Each row is a point on a landscape with many valleys, with its height.
From any point a ball rolls to the lowest of the 2 points nearest to it. It stops when none of these is lower. Distance is the straight distance between rows; heights are no part of it.
<816> height 270: [110  96 109  50  88 120 113 114 134  84 112 101 114 120 117 110 104 118
 116  99  95  88  98  98 104 130 111 104 118]
<776> height 430: [102 108  98 131  89 119  82  70  74 116  71 100 114  99  77  99 104  73
  91  93  96 113 110  66 110  74 109 137  90]
<916> height 690: [ 94 119  69  88 120  90 121 115 139 103 103 104 123  98 104  90 110 107
 121 101  83 115 114 124 115  92 103  88  87]
<842> height 157: [110  92 102 110 107  89  83 122  95 117 121 105  75  98 100  81  89  92
 100  90  95 112  81 127  77 100 117  63 116]
<573> height 476: [103 143  89  94 112  97 103  96 121 108  74 111 117 100  88  97  92  77
 108  95  96  96  99  94 100  92  96 105  89]
<192> height 582: [ 98  73  93  98 102  78 107 122 104  85 124  80  77  92 118 102 113 107
 110  95  93 121 112 127  83  91  85  88  94]
<697> height 618: [104  90  91  71 109 101 100 124 130  98 117  96 100 104 108 100 108 113
 122  96  73 118 105 118  90 114 118  93 107]
<140> height 668: [106  80  78  73 106 102 128 122 155 105 103  96 133  91 117  88 115 125
 108 123  96 122 108 118 120  96  91  96  90]
<303> height 390: [ 87  97  88 107  98  83 130 106 103  93  95  79 108  86  99 115 106 100
  96  92 119  86 115 105 120  89  71 106  91]
<12> height 355: [100 117 112 115  88  89  83  99  70  77  98 120  92  95  98  98  98  75
  82  99 122 102  92 101  89  67  64 110  92]
<957> height 142: [ 98 100 119 103 104 105  58  60  89 100  86 121 100 109  94  90  66  90
 112 108  87  97  90  79 109 127 129 101 112]
<1013> height 191: [ 97 106  93 111 114  97 108 112 115  90  97 119 107  76 110  69 111  97
 122 114 113 104  91 150 117  57  60  75  82]
<514> height 678: [102 106  79  76 115  94 128 114 154 106  93  97 129  91  96  92 105 109
 115 106  98 109 108 112 116  88  91  97  93]
<264> height 268: [ 96 120  87 100 116  85 111 114 128 100  94 114 119  86 111  80 106 102
 113 107 114 113 108 130 122  65  62  97  86]
<310> height 140: [ 95 121 104  86 112 109  79  62 111  97  84 106 119 115  96 109  83 116
 127 102  76  97 103  68 104 128 125 126 110]
<923> height 636: [101  67 104  49  88 109 103 125 150  90 121 107 111  91 100  85 114 117
 118 118  82 118  89 120 111 104 104  74 101]
<334> height 725: [ 92  93  97 113 102 122 112  79  89 114  89  89 114 120 102 106 103 114
  95 100 103  76 114  79  87 128 147 131 121]
<479> height 26: [ 99 132  94 118 112  83 120  93  77  97  82  92 104  85 113 109 112  75
  95  90 107  99 116 126  96  89  67  84  78]
<435> height 194: [104 113 108  74 101 107  95  89 123  88  84 107 123 112 104 104  96 105
 117  97  80  85 105  68  84 136 119 124 104]
<184> height 356: [ 89 123  79  99 127  89  76 114 117 106 107 122  89 101  92  81  93 112
 134 103  92 118  88 117 111  87 113  82 105]
<434> height 687: [ 87  64 120 131  88 108 103  76  51 119 115  99  93  96 103 107 101 111
  69  91  98 112 122  82 105 111 119 122  93]
<119> height 769: [104  94 100  84  78 116 111 116 115  91 101  81 104 118  92 105 102 111
  99 104 114  56  92  96 112 108 107 107 128]
<276> height 627: [103  70  97  65  98 113 101 127 141  88 117  97  97 106 102  92 115 124
 130 102  70 110  90 129 103 108 118  80 112]
<1010> height 719: [ 95  81 113 113 103 124 113  74  77 121 102  94 107 124 102 102  98 124
  86 100 103  83 125  97  78 143 147 126 113]
<356> height 741: [101 118  82  86  97 110 120 104 134 120  77  92 119  93  81  89  95 102
 105 116 115  75  86 106 130  83  81  96  93]
<668> height 549: [ 98  79 122 104  97  90 104 100  73  98 129  89  85 104 121 112 107 113
  89  96  93 129 125  86  72 110  96 127  87]
<592> height 75: [ 93 114  97  97 119 105  86  75 101 106  94 105 110 114 102 105  73 117
 134  95  78  96  99  87 117 125 127 115 107]
<91> height 606: [105  79  86  80 108  90 114 126 138  89 122  95 105  95 116  91 117 111
 116 104  68 135 120 133  84 105 105  88  87]
<101> height 505: [ 80  92 112 101  92 107  82  66  80 105  96 110 114 110  90  98 105 115
  91  95  90 126 112  60 113  96 119 158 101]
<329> height 415: [118 123  91 121  81 111 107  88 100  98  70  99 101 101  75 107 103  53
  85 103 111  74  87  96 101  82  93 107  97]
<897> height 284: [113  97 107  65  76 105 112 111 123  90  94 102 121 107  96 110  97  93
  87 103 106  75 100  79  96 118  92 119 100]
<1002> height 393: [103 131  96  81 109 122  89  93 128  92  83 107 107 100  76 101  86 108
 127 116 104  68  55  91 136  99 102  79  94]
<754> height 370: [103 114  98  93 102 122  75  97 111  88  90 102  93 110  74  96  84 109
 129 108  97  61  49  91 134 108 109  78 119]
<999> height 621: [ 72  84  95 123 108  91 115  79  46  96 117  83  71  99 134 129 122 114
  83  94 100 132 120  89 109  89  87  94  84]
<13> height 365: [116 120  99 114  80 100 109  99  95  91  70 101 111  89  85 103 100  61
  73 111 123  76  92  98 104  81  68 102  90]
<49> height 495: [109  87 122 102  88  99  66  90  83 103  99 122  85 111  94  95  73  81
  83 100 102 105  94  84  85 111 115 105 118]
<936> height 556: [109  89 116 125  77  98  89 106  64 100 106  92  79  98 100 101  96  80
  65  91 111  99  97  96  75 100  94  90 103]
<395> height 416: [100 142  80  95 115 110  94 105 132 103  84 117 100  94  74  93  86  96
 128 116  98  84  69  88 124  82 104  84  82]
<73> height 760: [104  93  98  70  79 115 104 116 127 103  97  93 115 104  84  95 100 108
  97 125 118  54  83  98 134 101  91  96 120]
<965> height 728: [ 91 119  73  91 108  98 120 106 123 115  81  82 117  99  83 102  96 103
 110  89 109  81 104 106 126  83  98 112  97]
<550> height 529: [102  87 114 127  72 100 102  95  61  96  83  91  96  96  94 114 110  79
  66  89 108  98 113  73  77 105  87 108  96]
<124> height 459: [ 85  87  95 114 105  86 149 102  90  88  99  63 100  99 109 138 128 123
  87 107 114  81 128  91  87 111 101 113  93]
<614> height 407: [ 94 103 111 106  95  85  97 100  83  74 101 106 101  88 111 102 107  89
  88  99 114 113 111 103 102  78  55 109  86]
<654> height 478: [118  85 112 111  76 110  72  92  78 102  89 103  96 100  86  98  85  76
  77  94 107  88  89  81  87 115 119 104 121]
<377> height 158: [ 87 113 104  95 125  88  71  70  97 112 102 120  97 110 102  91  73 116
 115  98  95 119 100  89 110 109 127 122 107]
<856> height 209: [111 102 109 105  96  99  76 128 100  98 115 119  74  88  89  84  97  86
  99 100 106  99  67 120  82  87  93  68 114]
<775> height 21: [ 95  85  97 126 114  85  94 102  66 114 132  84  77  89 119  97  95 102
  95  91  99 132 114 128  78  98 101  78 103]
<784> height 575: [100  78 116 122  75  93  95 102  52  93 119  82  68  90 109 113  93  97
  71  93 115 106 104  91  82  98  79  86 101]
<380> height 703: [ 92 117  67  99 124  88 113 125 126 112 100  83 113 103  96  99 114 118
 130  84  81 109 113 121 116  89 116 100  98]
<543> height 105: [103  99 104 110 101  97 101 114 114  87 109 124  98  74 106  69 110  91
 113 114 130 100  87 129 116  57  50  87  84]
<425> height 740: [106 112  96  86 116 113 113 116 121 113 105  92 112 123 107 108 104 117
 113  81  87  90 104 100  82 134 136  95 115]
<121> height 428: [ 90  83  86 105  95  87 142 106  97  89  94  69 109  95 112 119 114 112
  88 112 120  74 122  96 109 102  81 101  90]
<730> height 340: [ 92 109  81 110 103  84 124 101 104  94  93  91 105  83 109  97 107  99
 104  99 119  96 106 121 123  71  59  93  88]
<4> height 647: [108  78 101  64  88  98 117 123 144  98 117 105 111 103 107  95 107 108
  99 103 101 106  96 111 104 104  91  89 104]
<228> height 646: [ 76  72 111 133  92  97  97  80  38 104 118  95  64  90 115 114 103 108
  73  95 106 129 108  95 115  87  87  96  92]
<436> height 567: [ 94  78 102 105 110  80 112 105  93  89 125  77  87  96 117 115 117 116
 101  91  92 119 125 108  88  99  94 119  91]
<51> height 338: [102 103 102  90  81 101 110 102 102  90  87  93 113 105  88 111 100  96
  87 100 115  81 107  85 108 101  91 129  96]
<725> height 248: [122 111 112 103  96  98  71 111  97 101  96 124  77  99  92  89  80  74
  89 109 103 100  67  99  80 101 106  70 113]
<529> height 235: [108 103 109  62  93 120 117 104 129  89  92  99 123 119 110 111 105 114
 105 100  97  80 106  78  95 133 114 120 109]
<583> height 701: [ 98  53 131 132  86 115 114  71  50 115 113  98  95 104 105 105 109 119
  66 103  92 112 126  76  75 128 122 121  84]
<764> height 200: [ 87 103 110 103 114 101  65  57  77 116  98 125  88 110  85  91  69 101
 105 106  92 115  95  88 115 106 134 122 106]
<625> height 97: [101  79 107 112 103  84  84 114  88 111 131  95  74 101 110  82  86 107
  96  81  99 130  99 129  75 105 106  83 107]
<1035> height 733: [102 108  92 109 114 108 118 106 102 112  94  82 114 117 100 108 106 111
  98  92  91  77 107  92  83 128 137 115 115]
<404> height 289: [115 114 106 106  81  97  93 107  94  93  99 120  89  92  88  96  94  67
  81 102 118  82  83 106  88  75  68  98 100]
<631> height 208: [109 114 105 105  89 100  99 108 101  91  99 121  97  79 100  85  98  78
  93 116 136  82  82 121 107  68  57  86  88]
<731> height 667: [ 81  60 114 122  85  99  91  91  54 113 125  94  73 100 102 110  94 114
  74  94 103 121 106  91 114  93  99 113 100]
<444> height 716: [ 91 119  73  99 122  93 114 105 112 120  92  82 105 108  90 107 104 109
 117  89  93  94 109 108 111  91 111 112 102]
<849> height 594: [ 88  76  96 110  85  84 110  96  55  84 113  80  59  92 124 116 114 101
  82  94 110 111 113 103  87  93  71  77  92]
<39> height 506: [101  87 110 122  85 103 104  97  75 108  88  82 104 101 103 113 110  88
  75  93 104  96 116  79  72 119 107 121  98]
<771> height 185: [113 106 117 103  93 116  61  76  98  87  80 122  92 107  90  95  70  78
 107 111  94  82  65  75 102 118 118  89 117]
<476> height 446: [104 149  78  88 123 103 106 103 128 115  81 111 113  92  82  97  92  98
 121 104  92  97  94 110 114  74 101  96  78]
<695> height 217: [121 107 114  87  92 109  73 103 105  86  88 123  88  99  82  89  76  73
  93 105 103  77  59  80  89 111 114  74 108]
<345> height 482: [ 97  87 104 127 103  97 128  97  82 104  93  72  99 107 110 130 120 115
  83 101 110  84 120  85  73 121 113 122  97]
<1005> height 657: [111  74 100  73  96  95 119 124 150 104 107 103 126  85 122  88 106 112
  94 121 106 122 104 114 108  99  76  93  93]
<256> height 328: [ 99 105 103  64 108 108  79 118 134  85 111 114 104 107  95  96  97 118
 130 101  91  98  73 102 123 108 110  72 114]
<894> height 711: [ 96  66 122 128 106 119 120  68  64 128 106  97 110 119  99  99 107 111
  72 107  95  98 135  91  76 134 137 125  86]
<779> height 305: [100 102 110  59  97 110  87 104 128  79 112 117 102 113 108 103  95 124
 128  99  86  95  78  92 107 130 110  85 122]
<371> height 296: [100 129  95 130 100  94 102  82  77 102  73 106 108  96  86 107 104  73
  86  89 110 101 101  92 104  68  78 118  84]
<498> height 450: [ 84 102 112  99  92  86 103  84  62  72 104 101  84  93 134 116 120  93
  88  88 111 118 123  91 100  89  55  96  79]
<973> height 169: [ 97 132  99 123 104  93 116  93  70  97  76  90 103  88 104 112 108  78
  84  94 115  97 109 114 110  75  59 106  74]
<577> height 514: [103  76 128 109  82 103  73  81  69 111 107 117  96 104 101  92  86  87
  71  96  99 121 113  83  79 116 113 116 101]
<441> height 153: [110 128  97 124 112  83 115 110  86 106  94 101 106  93 106 106 103  79
  87  82  97 101 110 124  81  88  80  86  86]
<387> height 246: [110 113  95 102 109  85 106 113  95 109  99  97 102 101 100 103 105  87
  88  87  89 102 101 107  75 107 105  93 102]
<946> height 294: [106 132  91  99 121  84  93 106 103 117 107 108 106  96 100  92  95  89
 110  84  86 117  97 104  88 108 116  87 103]
<275> height 595: [100  60  83  96  96  86 114 124 123  77 124  83  92  83 121  94 124 112
 117  98  72 124 115 142  79  96  98  77  86]
<136> height 374: [ 96 111 101 119  97  95  85  84  73 109  81  99 101 102  89  96 101  87
  87  93 104 110 103  78 100  82  96 127 101]
<397> height 745: [110  94 103  86 113 129 119 101 117 110 112  90 106 122 122 111 100 128
 114  95  88  90 105 105  70 139 149  96 131]
<1032> height 326: [103 129  82 104 127  84  90 100 108 115 109 114  96 100  99  88  81 102
 127  96  82 123  99 117  95  94 122  76 105]
<433> height 349: [ 98 109  98  80 104 116  74 111 126  88 107 100  92 105  85  93  95 119
 139 106  97  77  60 101 130 108 108  69 127]
<199> height 751: [104 109  90  84  97 115 111 118 137 113  90  98 106  89  77  89 103  97
 103 122 117  63  66 112 134  88  86  81 107]
<340> height 532: [103  90 119  98  95  90  79  95  83 110 122 104  90 105 108  98  88  98
  84  92  93 129 114  88  75 115 103 127 100]
<760> height 452: [114 110 102 113  77 108  85  92  92  98  75 100  96 104  78 105  95  61
  80  99 107  73  84  88  91  96 104  95 118]
<679> height 354: [ 92 106  87  77 119  97  81 118 137  88 109 127  92  99  87  85 100 110
 140 112  86 112  82 109 117  92 108  76  96]
<55> height 609: [ 88  65  96 116 101  87  95  99  61  77 122  77  51  86 122 107 117 106
  97  99 102 115 104 113  96  79  72  74 106]
<386> height 472: [ 89 100 105 111  98 115  71  57  77 118  83  97 117 110  80  98  95  90
  98 103  90 114 115  54 118  87 118 144  93]

For each start below, name the point where the ball stops.
<476> -> <592>
<386> -> <479>
<184> -> <479>
<679> -> <592>
<697> -> <543>
<434> -> <543>
<965> -> <543>
<340> -> <543>
<51> -> <592>
